Each row is a point on a landscape with many valleys, with its height.
From any point a ball rolls to the lowest of the 6 points nearest to it. It stops when none of these is lower. Distance is the straight distance between rows; heights are no part of it.
Q219 (h 47.9): [135 101 149 103 139 127 139 139  98 143  90 105 113 104 148 140 147 168
 105 174  83 172 173 129 159 148  87]
Q610 (h 27.7): [128 162  92 166 143 155 165  89 141 119 130 108 149 131 131 127 116 138
 170 119 138  76 134 111 148 115 100]
Q131 (h 24.9): [140 106 117 109 138 107 117 153 184 133 123 127 127 126  89 102  92  74
 166  83 150 135 137 121 110 164 202]
Q281 (h 26.1): [130 162 107 165 152 166 110  90  75 150 141 115 175 140 152 146  73 106
 143 128 117  57 112  90 151 122 105]
Q818 (h 47.1): [ 91 117 203 121  82 125 154 157 100  91 170 175  61 120 157 146 168 163
  79 141 126 202 144 153  85 100 122]
Q832 (h 43.2): [131 112 186 152 107 122 121 154 119  95 152 166  93 132 142  76 183 130
  84 132 155 167 102 173 101 105 138]
Q978 (h 78.2): [164 118 116 120 148 120 153 110 159 122 101  83 146 103 105 130 139 125
 160 107 140 110 143 121 134 128 126]
Q477 (h 25.9): [158  93 186 134 100 124  82 154  96 120 130 135  99  99 104 104 170 130
 109 138 111 146 120 143 123 139 129]
Q970 (h 46.6): [158 116  97 107 147 112 148 113 173 129 112 102 147 111  89 137 112 105
 169  87 165 117 135 112 117 143 163]
Q159 (h 41.0): [109 145 145 156 128 172 149  77 104 131 110 121 146 136 171 136 118 137
 131 131 105  92 134  99 169 164  62]
Q153 (h 23.4): [138 142 117 143 151 142 162  93 152 119 102  96 152 120 129 127 148 144
 162 117 133  97 143 127 143 130  90]
Q100 (h 42.9): [159 104 114 105 150 115 130 134 165 126 112 110 134 111  86 112 109  90
 161  89 155 123 131 112 117 150 185]
Q275 (h 16.0): [129 175  47 132 152 134  91 136  76 157 147 111 171 153 133 160  49 117
 163 120 116  57 103  95 142 121 139]
Q104 (h 51.9): [122  92 187 121  85 100 122 149  69 143 169 137  45 110 176 187 105 123
  83 182  92 197 164 125 122  86 107]
Q758 (h 12.5): [177  95 154 136 128 107  98 144 138 116 128 121 101 106  94  74 138  92
 138 106 141 149 120 129 128 142 167]
Q604 (h 42.4): [116 110 203 132  80 121 103 165  81 115 164 160  54 109 143 152 155 155
  83 162 108 174 148 140 106 107 117]
Q174 (h 19.6): [103 134  73  81 128 102 139 135 222 141 107 159 182 149  85 156  95  88
 147  88 150 117 110 108  94 167 176]
Q692 (h 9.9): [168  95 167 158 125 113  91 145 125 108 145 141  99 120 110  51 150  97
 124 115 150 148 115 147 124 124 168]
Q339 (h 22.2): [127 120  92  94 130 101 123 159 205 138 108 137 154 134  92 124  85  77
 162  77 137 133 136 110 102 175 193]
Q47 (h 49.8): [101 111 206 112 107 130 150 147 117  90 159 173  84 135 153 134 187 153
  62 135 140 193 132 170  75 102 129]
Q801 (h 17.2): [121 165 122 174 141 170 144  86 114 129 139 119 147 142 147 136 110 126
 158 121 132  70 123 105 159 129  88]
Q71 (h 31.2): [171 103 154 117 154 131 127 125 128 136 100  90 132  94 105 132 170 140
 127 145 112 136 145 135 144 147 101]
Q586 (h 31.6): [129 107 189 125 142 109 146 158 151 111 161 134 112 149 149  93 212 109
  63 125 175 178 106 169  72  98 143]
Q250 (h 22.9): [141 124  99  91 139 109 136 127 191 136 114 112 155 124  91 133  98  94
 166  85 161 123 136 115 111 150 185]
Q63 (h 10.8): [102 187  64 143 131 136 130 115 124 131 151 129 150 154 116 139  67 131
 175 110 131  61 111 111 137 102 131]
Q680 (h 12.7): [131 174  78 159 149 155 105 105  90 149 158 114 160 149 141 143  59 111
 157 122 123  52 109  96 144 110 126]
Q544 (h 27.8): [114 132 146 143 133 163 169  96 111 126  92 114 138 123 168 128 142 149
 131 149 113 123 155 116 172 168  62]
Q301 (h 18.1): [177  93 176 127 123 121  88 143 112 122 124 114 117  89 102 106 162 113
 124 132 117 140 129 142 129 140 128]
Q776 (h 39.7): [131 104 194 138  92 126  90 160  89 110 144 155  83 100 120 115 171 141
  90 154 125 156 126 153 110 123 120]
Q318 (h 17.9): [124 101 176 145 135 101 133 152 148 111 159 136 110 153 148  68 191 108
  80 129 172 175  93 179  93  89 149]
Q573 (h 38.9): [143  97 185 110 103 114  90 163  75 140 137 127  79  97 134 149 136 143
  83 174  89 166 156 136 123 120 110]
Q18 (h 26.0): [126 139 128 144 145 154 165  92 134 122  99 101 148 130 148 130 153 151
 145 137 122 109 147 122 158 146  75]
Q151 (h 36.8): [111 104 208 108 129 116 151 156 140  94 157 164 105 144 154 112 209 135
  56 126 158 188 116 177  65 103 133]
Q735 (h 54.9): [ 74 185  28 109 113 112 126 121 165 133 126 166 165 169  94 150  75 142
 153 100 138  91  95 131 123 110 159]
Q180 (h 23.6): [123 171 101 168 144 162 116  90  91 139 143 121 160 145 152 142  81 111
 153 122 123  54 111  94 155 117 106]
Q655 (h 13.5): [148  97 144 154 128 109 105 153 149 118 142 134 101 128 115  44 136  95
 138 108 154 148 110 148 129 129 191]
Q147 (h 19.4): [ 97 169  41 110 126 120 141 111 184 127 119 149 164 158  97 156  88 143
 161  93 153  95 110 126 118 113 160]
Q315 (h 49.7): [110 118 201 132  88 129 124 153 103  90 158 168  76 128 137 115 188 150
  74 145 140 175 117 159  97 109 125]
Q27 (h 34.4): [ 77 176  15 113 109 112 106 118 167 137 130 189 180 173  86 150  90 141
 140 104 119 100  77 125 112 127 165]
Q506 (h 28.1): [122 115 142 130 146 149 167 111 118 127  84 106 123 120 155 134 148 160
 126 153  98 142 159 121 166 168  66]
Q128 (h 54.8): [136  80 169 100 115 108 118 154  75 155 126 115  72  99 160 162 124 146
  80 188  80 184 168 124 135 110 104]
Q923 (h 19.7): [141 162  66 145 168 153  91 110  56 158 137  93 186 143 149 156  47 114
 145 125 110  66  96  82 139 115 141]
Q474 (h 64.1): [135  92 147  94 133 117 147 138  92 154  88 110  93 103 164 150 132 170
  96 191  80 187 175 126 155 143  89]
Q941 (h 26.2): [149 127 124 138 150 148 162 104 153 121 101  88 148 114 131 134 160 145
 149 133 129 109 147 131 151 131  88]
Q259 (h 45.3): [ 98 117 200 124  71 121 142 153  88  93 175 170  48 125 164 167 152 153
  87 147 127 194 158 150  88  97 112]
Q671 (h 49.5): [112 152 131 169 131 174 143  83 102 132 120 110 156 141 156 135 118 121
 143 130 124  77 132 101 169 150  74]
Q357 (h 18.9): [114 198  40 128 130 133  87 135  99 148 146 129 159 158 107 147  52 126
 169 114 112  54 103 107 146 119 152]
Q871 (h 41.4): [156  89 176 108 128 120 101 150 104 142 104 102 107  90 120 137 161 149
  99 164  90 153 160 142 137 144  95]
Q896 (h 43.1): [ 79 192   9 116 111 117  93 130 144 140 138 185 170 174  86 138  74 142
 144 109 106  94  75 128 119 134 157]
Q130 (h 30.8): [123 168  96 170 136 164 146  91 122 131 135 118 155 144 149 131  98 129
 163 120 128  65 120 108 159 108  99]
Q526 (h 20.6): [123 105 148 101 141 130 164 126 102 142  84 107 111 114 165 137 145 172
 113 177  88 173 176 122 167 168  76]
Q232 (h 20.3): [147 157  92 148 167 168 102  92  64 152 130 108 184 143 161 153  69 106
 139 130 116  57 100  92 144 126 121]
Q186 (h 35.3): [150  86 185 113 108 121  87 160  88 133 120 120  85  93 118 141 157 141
  94 166  95 152 152 143 135 130 105]
Q322 (h 21.8): [ 88 147  62  82 121 111 131 129 210 145 111 157 188 151  91 165  89 107
 138  85 143 120 102 112  97 149 176]
Q770 (h 26.3): [ 75 169  34  93 115 113 124 111 197 147 118 182 174 169  89 156  99 128
 125  99 142 114  80 122 105 136 163]
Q15 (h 28.7): [163 102 141 135 130 107 110 149 152 125 117 122 112 114 102  68 116  87
 156  98 147 143 127 129 129 149 191]
Q364 (h 36.2): [150 103 188 151 100 128  84 166  94 110 140 145  88 102 115  93 180 129
 101 144 128 151 121 149 123 128 130]
Q578 (h 22.4): [ 95 149  60  87 125 113 144 116 201 137 113 148 177 153  93 158  89 124
 149  85 155 108 111 124 112 127 171]
Q521 (h 19.0): [154 107 181 149 102 127  94 152 107 108 148 152  93 109 123  74 176 116
 108 126 139 149 107 152 113 126 145]
Q29 (h 44.6): [115  94 192 123  83 116 102 160  72 135 161 147  56 100 155 171 131 140
  78 181  94 187 157 133 119 105 117]
Q673 (h 28.4): [ 85 158  52  94 119 103 127 124 216 153 117 174 195 166 103 164  99 110
 129  94 136 125  92 113 100 155 171]
Q802 (h 13.9): [134 103 145 155 128  97 110 152 161 115 142 129 102 141 124  33 139  98
 128 117 160 158 113 153 123 112 191]
Q835 (h 69.9): [142  87 154  97 137 121 131 151 103 151 100 105  97 102 150 151 137 167
  91 184  82 177 172 132 148 140  92]
Q423 (h 52.7): [108  98 191 130  71 108 147 152  75 116 189 156  35 115 173 191 125 130
  96 173 109 199 164 132 103  92 104]
Q282 (h 5.0): [144 135 102 137 146 135 165 104 163 122 111  94 153 115 112 141 142 139
 161 111 150  99 139 129 140 120 107]
Q688 (h 62.6): [ 97 185  48 134 125 133 134 112 142 127 145 141 155 156 108 143  69 139
 172 105 141  70 115 122 130  99 152]
Q218 (h 38.2): [147 100 132 136 130 105 107 157 170 124 131 122 106 130  99  53 110  80
 160  97 141 144 127 135 127 149 200]
Q373 (h 41.5): [123 160  64 120 136 129 164 105 178 124 109 115 159 133 105 142 101 140
 163  93 159  97 129 127 124 111 153]
Q762 (h 43.0): [111 112 204 128  79 134 111 163  83  96 166 172  64 117 141 140 167 144
  86 147 124 173 135 153 103 106 116]
Q115 (h 40.9): [136 134  89  99 147 122 163 105 179 123 103  96 160 118  90 147 110 114
 167  86 166 109 126 122 121 125 159]
Q572 (h 10.9): [131 108 166 150 127 106 121 149 143 108 155 140 104 146 142  49 186 114
  96 123 167 175  91 168 105  96 160]
Q36 (h 32.1): [ 82 180   8 116 119 105  93 110 181 158 131 207 185 185  88 140 111 141
 129 112 113 118  48 119 108 150 167]
Q113 (h 29.4): [119 158 114 162 140 155 156  93 135 124 134 108 150 134 144 132 118 132
 163 122 133  74 137 106 156 123  89]
Q390 (h 46.3): [112 101 188 125  68 108 127 161  68 125 171 150  51 108 165 175 128 135
  89 168 109 194 162 136 108  91 116]
Q166 (h 69.2): [175  98 136 117 152 128 127 124 146 129 114  95 132  94  88 118 156 115
 155 117 135 131 135 124 129 138 134]
Q958 (h 32.6): [112 146 143 162 136 171 161  87 113 126 111 120 149 136 162 132 130 140
 141 139 115  93 141 108 165 154  67]
Q685 (h 52.8): [ 95 200  27 125 121 118  99 129 121 133 148 161 150 167 101 145  61 139
 157 103 120  77  99 119 131 118 150]
Q614 (h 48.9): [122 103 207 106 156 109 154 165 159 118 174 133 118 147 142 107 213  86
  61 121 176 185 121 163  59 105 144]
Q706 (h 2.6): [141 103 176 156 110 114 107 148 127 107 149 145  98 131 132  53 178 116
 107 128 156 152 104 158 114 108 152]
Q455 (h 51.2): [143  89 172 100 122 111 103 157  88 152 115 118  84  99 145 157 142 149
  86 186  83 173 168 136 137 125 105]
Q387 (h 23.9): [158 160  54 122 176 151  92 110  50 162 130  88 204 148 155 156  54 109
 141 133 117  65  90  92 136 118 140]
Q24 (h 30.6): [111 170  79 148 143 131 164  91 152 120 129 113 149 138 117 132 108 136
 163 106 150  79 125 120 151  99 120]
Q108 (h 28.6): [138 118 146 119 161 143 158 115 133 129  93  87 138 109 148 131 158 157
 132 151 110 133 161 132 149 152  77]
Q17 (h 39.0): [153 102 155 100 149 136 134 132 118 143  89  96 119 100 136 133 158 158
 109 162  88 143 163 139 143 149  81]
Q402 (h 28.5): [114 122 139 124 137 151 174 107 102 129  85 115 127 127 166 131 136 162
 126 163 106 148 164 115 170 172  66]
Q395 (h 52.6): [183  99 135 120 147 113 120 133 148 119 115  97 128 100  90 106 137 101
 153  98 142 129 130 129 124 149 152]
Q721 (h 31.7): [158 105 147 118 159 140 136 121 134 135  86  85 141 102 123 127 171 145
 135 140 111 129 150 133 148 140  87]
Q380 (h 10.7): [141 106 154 156 120  99 109 148 150 110 143 131  99 139 125  34 157 100
 128 121 160 154 107 158 124 110 181]
Q157 (h 27.2): [136 121 146 137 143 154 167 103 121 124  97 103 133 116 150 126 158 162
 134 149 109 125 159 119 165 154  69]
Q117 (h 27.0): [127 146 124 160 141 162 159  86 137 121 113 105 156 127 141 125 132 137
 158 128 131  88 142 122 156 128  79]
Q394 (h 41.1): [124 153 121 173 144 179 119  76  80 141 129 120 170 137 167 144  91 108
 129 136 114  64 109  89 152 140  93]
Q283 (h 23.7): [117 144  67  93 133 121 158 115 194 126 104 125 163 131  93 147  98 123
 156  83 167 113 124 121 116 123 169]

For each start below, name the point where the ball stops.
Q818 -> Q706
Q17 -> Q282
Q259 -> Q706
Q423 -> Q706
Q390 -> Q706

Call two points neighbours if one is among the 6 nearest of the other. Go from one point of each pair to the other, from neighbour to neighbour, staying as low as possible. Name the highest point that can't be avoided.
Q174 / Q526 -> Q71
Q282 / Q526 -> Q506
Q63 / Q282 -> Q117
Q63 / Q801 -> Q180
Q706 / Q147 -> Q15
Q147 / Q174 -> Q322
